Points, in no order, along strands that fork, close into loops and pass close to each other.
In the rows, zero is written as 128.
Points whose rows are less than 116 apart are linked; no others are. Some points are linked to none.
z416: [167 200 181 145 152 143 101 176 181 114 177  94 121 131 160 140 167 166
 176  93  65 105 173 152  57  72 124]
z176: [163 161 152 164 128 156  86 139 187  66 105 138  90 141  75 135 133 120
 143 132 131  85 164 137  80  88 144]
z229: [118 101 210 157 132 160  97 189 128 186 164 157 147  64 135 119 101 143
  97 124 102 146 189 119  96 161 120]
z329: [ 98 101 101 127 156 106 113  31  92  73 138 123  98 163 104 176 146 150
  79 120 137 109 140 112 171 129 154]
z366: [ 52  96 127 129 107 159  98 111  85 105 118 127 150 129  63 143  99 109
  75 149 158 123 123 128 109 175 153]
z962: [125  75 169 162 143  94 107  93  99 120 126 173  95 129  80 191 129 140
 107 136 132 146 150  84 139 141 132]
z330: [115 150 100  93 105  83 210 111  61 154 112 119 162 149 173 143 119 123
 133 107 140 132  67 113 164 182 150]
z655: [ 76 129 136 107 133 171 148 134 112 157 192 124 145 101 114 108 112  84
  85 135 145 142 101 156 121 137 138]
z589: [ 99 134 129  97 112 134 158 140 126 207 180  99 176  80 198  78 124 129
 139 112 160 137  76 110 136 143 125]
z895: [116 110 121 118 130  82 147 120  89 138 102 186 112 173 125 139 125 149
 111 167  82 182 156 104 133 147 146]
z9: [112 100 106 139 124 124 131 115 100 152 121 109 146 120 135 161 116 132
 125 137 156 147 119  99 162 153  92]
z185: [138 162 109 119 146 133 120 133 197 144 131  89 136 133 116 120 155 102
 151 132 135 140 114 139 134  95 108]
z680: [ 61 111  95 110 100 121 135 117  49 111 114 111 161 148  95 154  83 112
  74 141 137 111 105 128 137 177 171]
z785: [149 164 152 108 123 139  95 142 200 139 206 106 159  62 147 143  79 143
 154 123 185 130  89 153 126  89 134]
z994: [ 97 142 112 116 103 116 187 149  65 169 136 108 205 120 159 131 105 104
 144 107 152 134  67 129 151 187 135]
z868: [116 178 103 108 147 113 179 110 135 116 153 101 130 125 166 137 137 108
 113 109 158 109  39 191 129 121 155]
z901: [160 137 105 118  90  97 167 137 105 174 100 134 147 134 188  93 108 137
 182 110 151 124  81  99 145 162  97]
z154: [115 100 162 162 165 107 116 101 142 108 123 150  85 118  86 189 154 115
 104 129 132 157 136 134 139 117 141]
z937: [179 152 127 121 142 147 138 152 153 112 153 115  80 128 220  94 168 175
 188  98 100 117 153 158 114  75 106]
z792: [140 112 199 124 131 135 119 128 149 147 185 143  93 101  82 167 125  81
 105 108 124 132 154 124 107  94 124]
z747: [139 104 109 113 142 119 179 118 133  91  60 160  88 182 154  69 135 144
 137 151  51 154 144 143 157 119 191]
z418: [137 104 184 168 127 137  99 194 100 134 103 169 110  95  70 119 130 156
  88 161 123 128 184 113 114 195 123]
z591: [ 74  99 145 152 102 146  90 137 119 117  87 151 143 115  42 132 107 128
  77 160 145 131 147 105 122 182 158]
z496: [119 105 127 129 137 122 122 111 140 146 165 125 123  82 167 188 105 144
 120 106 186 146  82 146 147 117  92]
z887: [146 160  74 119 127 127 176 117 156 133  66 131 156 148 131  61 122 109
 141 127 149  95  71 101 148 142 139]
z690: [170 142 126 105 116  94  90  78 144  96 131  88 108 158 132 123 169 126
 173  77 147 154 103 157 157  75  97]
z157: [105 189 136  83 142 118 115 126 160 143 213  72 161 110 143 125 151 103
 132 108 140 126  84 176 103  91 131]
z651: [155 123 113 139  92 118 170 185  89 172  95 124 151 128 224 115 135 152
 184 122 126 114 120 100 133 148  93]
z549: [158 104  82 126 126 144 128 116 120  75  67 155 100 169 131  77 133 139
 131 129 111  81 162 117 125 117 122]
z563: [123 143 198 154 138 193  95 164 199 143 189 131 127  60 107 150  95 115
 136 132 142 139 152 138  94  99 147]
z440: [164 120 117 108 129 141 156 140 127 144 126 142  87 131 229  93 150 171
 186 122 108 134 138 125 135  97  95]
z294: [149 105  85 108 126 119 107  50 136  83  92 120 131 180 125  82 155 125
 143 108 136 118 110 117 169  96 146]
z282: [104 108 115  91 140  87 154  98 111 140 133 158 103 153 103 141 122 113
  91 151  89 157 134 116 146 119 149]
z325: [159 177 124 124 128 119 109 115 187 117 123  77 136 161 137 135 162 125
 175 106 122 154 103 169 131  85 104]
z245: [ 86 126 137 111 103 146 153 150  73 189 179 100 200  89 179 106 102 109
 124 111 153 153  80 131 139 171 117]
z471: [ 89  96 135 120  81 129 101 167  75 148 114 140 164 137  90 126 100  92
 125 156 116 129 160 115 106 169 125]
z37: [101 115 119 115 134 122 135 119  87 141 172 111 109 106 167 187 107 148
  88 115 184 125  85 164 159 146 109]
z3: [ 76  86 150 135  88 161  99 146  65 137 142  99 171  94 117 161  87 112
 117 130 169 161 121 134 124 163 110]
z593: [121 113 101  91 121 120 106  65 121 108 135 119 135 159  66 125 128  98
  93 134 150 102 138 103 150 122 128]
z798: [178 171 173 152 139 149 101 152 192 117 138 105 112 121  80 153 136 101
 148 121 122 111 166 144 102  99 122]
z644: [120 105 181 150 136 115 121 187 100 177 136 180 118  93 106 136 116 144
 108 151  98 145 166 113 112 169 114]
z420: [126 136 188 154 163  88 126  98 153 114 141 129 101 136  85 195 181 110
 118 104  96 166 138 173 116 102 138]
z955: [195 170 158 138 148 146 117 160 172  98 169 119  91 129 183 143 147 165
 182  87  85 114 174 160  95  65 116]
z676: [153 109 150 137 155 101 109 105 148  75  84 171  84 166  85 114 159 121
 123 119  72 141 159 153 128  95 161]
z338: [157 127 117  92 110 111 109 106 149 159 160 106 124 105 123 118 121 113
 140 104 179 122 122 117 167 116  75]
z387: [131 125  83 134 150 119 126  74 152  94  91 135 123 151 111 133 146 122
 136 125 147 134  96 138 143  99 134]
z140: [127 125  79 116 120 107 174 107 106 123  68 138 144 177 139 100 116 126
 131 142 103 139 131  71 159 155 149]
z21: [130 116 107 171 141 156 116 133 153  98  61 151 104 120  85 113 135 142
 101 166 134 110 159 114 123 142 126]
z501: [125 138  74 111 109 108 148  76 134 113  94 123 153 144 117  86 117 116
 125 120 180 100  59 106 152 149 138]
z500: [158 126 115 120 111  81 130 166  63  94  79 173 112 175 123 110 124 181
  94 166  50 134 195  98 124 186 146]
z831: [104  77  79 132 137 101 118  43  72  75 120 139 116 178 131 160 131 159
 106 130 113 143 120 101 163 132 159]
z544: [135 135 105 150 102 165 132 186 136 157 119 122 147  99 163  95  93 133
 150 143 152  99 124 120 111 153  84]
z952: [118 159 180 164 170 163  93 168 213 144 179  93 149  73 107 163 134 127
 142 120 114 141 150 140  93  88 153]
z298: [116  94 164 147 163 157 120 135 169 176 185 104 142  60 146 167 125 136
 115 105 144 166 144 120 142 117 117]
z964: [126 129  94  95 117  98 208 107  82 136  85 142 147 179 163 120 117 120
 154 122 106 143  80  92 169 142 155]
z522: [113 109 197 154 124 198  89 167 148 165 171 144 151  54 142 122  79 133
 121 126 133 168 162 128  86 136 123]
z438: [132 147 171 105 135 170  91 120 180 149 234  80 153  53 145 138  91 135
 117  96 178 148 104 165 140 115 134]
z373: [110  89 158 167 106 120  78 178  90 112  68 173 140 124  61 139 128 158
  98 166 129 111 167 108  99 188 145]
z911: [120 114 128 146 133 158 108 123 169 136 104 115 117 113  65 124 121 110
 107 149 153 135 153 107 135 136 114]
z322: [156 164 111 123 121 129 172 139 146 161 106 142 140 119 176  78 125 117
 160 129 154 106  66 116 124 134 116]
z299: [125 199 163 106 136 124 104 129 171 130 183  86 156 141  92 163 133 109
 149 111 117 130 105 177  92  80 117]
z491: [134 142  91 144 134 148 179 177 114 136  85 144 114 131 154 101 141 147
 130 154 106 113 156 116 117 150 107]
z668: [122 101 114 124 103  71 103 127  78 102  81 175 148 179  99 135 114 147
  94 169  64 140 163  81 125 165 167]
z191: [148 162 130 130 130 130 111 128 178 114 176 129 130 106 147 170 107 138
 165 121 169 129  68 159 108  74 131]
z323: [136 110 153 146 132 175 113 153 145 167 141 112 123  85  95 124 105 110
 120 126 142 152 179 103 141 156  90]
z946: [119 187 114 116 142 113 150 118 165 127 165 122 143 114 170 129 136 128
 155 125 163 126  22 171 103  83 154]
z781: [129 118  98 158  86 142 121 176  91 140  83 127 172 125 145 131 110 126
 158 146 151  97 127 113 112 168  99]
z105: [163 100 110 137 117 129 141 161  99 149 105 135 107 118 206 134 125 175
 171 121 117 123 160 104 132 131  68]
z779: [178 148 111 161 140 146 115 142 164  47  90 111  88 174 132  93 155 149
 169 114  97 133 144 186 114  86 133]
z310: [143 175 136  97 121 118  85 109 151 107 199  74 112 101 113 157 115 119
  94 108 198 103  87 189 143 125 121]
z810: [138 157  91 113 138 104 125  83 144  80 120  92 126 146 118 137 142 118
 114 114 171 113  54 173 141 105 144]
z50: [ 59 119 142 131 137 163 150 155 108 183 160 148 158 100 131 105 107  99
 104 155 107 159 115 134 100 147 140]
z76: [145 148 123  84 138 128 160 130 140 134 131 149  88 173 179  71 178 119
 165 126  81 126 155 152 116  70 133]
z997: [ 96 124 118 112 146 122 158 122 133 171 152 140 111 123 171 132 147 112
 137 133 125 152 110 126 126  95 123]
z691: [135 117  75 134 101 144 119 118 116  94  53 147 150 157 115  75 122 147
 121 149 127  61 155  83 119 143 117]
z536: [140 200 158 120 145 138 101 155 190 140 172  95 149 147 131 141 157 131
 172 110  82 124 136 156  74  66 116]
z584: [146 108 131 116 142 111 145 130 134  80  87 147  71 185 124  69 164 148
 154 128  49 156 171 182 145 102 168]
z262: [ 92 126 120 118 101 132 132 124  80 137 163 102 131  95 146 139  83 125
  98 121 199 106  68 169 138 171 111]
z402: [161 138 111  99 130 138 158 141 117 105 110 163  71 167 146  75 137 131
 134 131  90  99 175 140 115  98 110]
z759: [ 79 130  99 139 164 115 205 113  97 151 117 119 131 132 160 158 139 133
 111 152 122 165  85 116 163 158 148]
z70: [163 116 149 117 112 161  98 133 162 165 169 104 119  85 110 131  98 109
 133 111 171 131 154 104 146 121  83]
z189: [175  87 192 154 144  83 109 126 100 122 109 196  66 145  93 150 141 147
 118 132  95 136 182  83 139 140 128]
z250: [122  73 105 126 123 105 110  67  88  97 113 163 105 181 126 144 128 144
 148 125 115 145 145  87 150 119 127]
z45: [ 83 137 103 110 119 145 150 120 114 128 146 119 138 121 105 128 103  97
  93 145 168 118  71 150 126 142 134]
z936: [145 136 214 147 143 109 121 133 170 144 177 106 109 103  98 199 157  97
 118  88  96 136 149 144  97  78 133]
z302: [149 121  67 133  84 124 136 145  67  94  38 134 175 171 143  92 123 143
 149 143 106  59 158  94 115 161 123]
z933: [136 114  95 136 129 109 186 124 108 103  39 159 120 180 157  83 117 151
 129 161  53 142 147 101 151 163 172]
z874: [ 78 116 160 123  95 163 118 172  86 171 140 144 166 111 116  93  96  98
 118 156 108 157 151 140 102 162 124]
z539: [172 133 133  92 123 108  94  80 155 111 150  98 112 128 107 145 149 112
 148  92 161 120 127 123 152  86  89]
z202: [140 159 106 161 143 177 150 192 157 137 135 129 120  91 163  87 124 152
 124 155 121  99 149 132  98 134 109]
z579: [148 147 134 172 148 156 115 162 163  73  83 170  84 116  92 123 128 145
 111 148 122  93 154 150  75 118 140]
z662: [172 102 168 164 155 102 103 115 136 100  97 175  65 141  74 131 156 135
 111 126 102 109 182 113 126 119 136]
z653: [137 113  89 160  85 126 112 184  68 101  66 122 151 144 125 129 134 143
 142 158 112  84 177 115 108 177 121]
z981: [ 84 170 124  77 158 126 151 120 134 156 198  71 140 120 147 120 168  98
  94 126 121 133  98 178 139 111 142]
z695: [127 115  65 121 117 109 124  37 117  95  77 122 174 164 132  77 140 142
 127 119 153  90  90  83 167 140 146]
z137: [107 104 163 102 137 105 143 121 117 157 174 163  92 124  88 159 133  93
  96 127 105 143 154 123 126 112 120]
z462: [ 86 106 100 106  95 115 145 134  70 139 101 139 174 150 109 136  96 101
 111 158 116 121 116 119 125 162 139]
z918: [100 122 148 155 184 154 102 148 200 180 182  93 146  57 164 149 157 140
 132 121 130 147 139 116 116  93 144]
z492: [156 147 131 148 156 140 121 136 190 133 115 118 105 125 101 131 161 112
 138 135 120 141 158 136 127 109 109]
z538: [119  91 137 151 158 118 114  61 118  92 151 114  89 120  91 199 149 120
  87 104 167 120 138 126 163 124 129]
z968: [139 111  75 116  77  77 128  71  65 120  79 111 187 176 142 103 135 136
 160 116 135 104 102  61 169 165 142]

A piece is two or more points that can be reached from each other along the links. Count, over all rows, the pieces, the separate loops (a circle has one, a figure eight two, a Y none), the forks (points with three links) and the tips (points with one).
pieces -> 5
loops -> 2
forks -> 4
tips -> 10

How many points has the smallest loop of links through each point below? Write - if it is on no loop.
z868 -> -
z579 -> 6
z323 -> 9
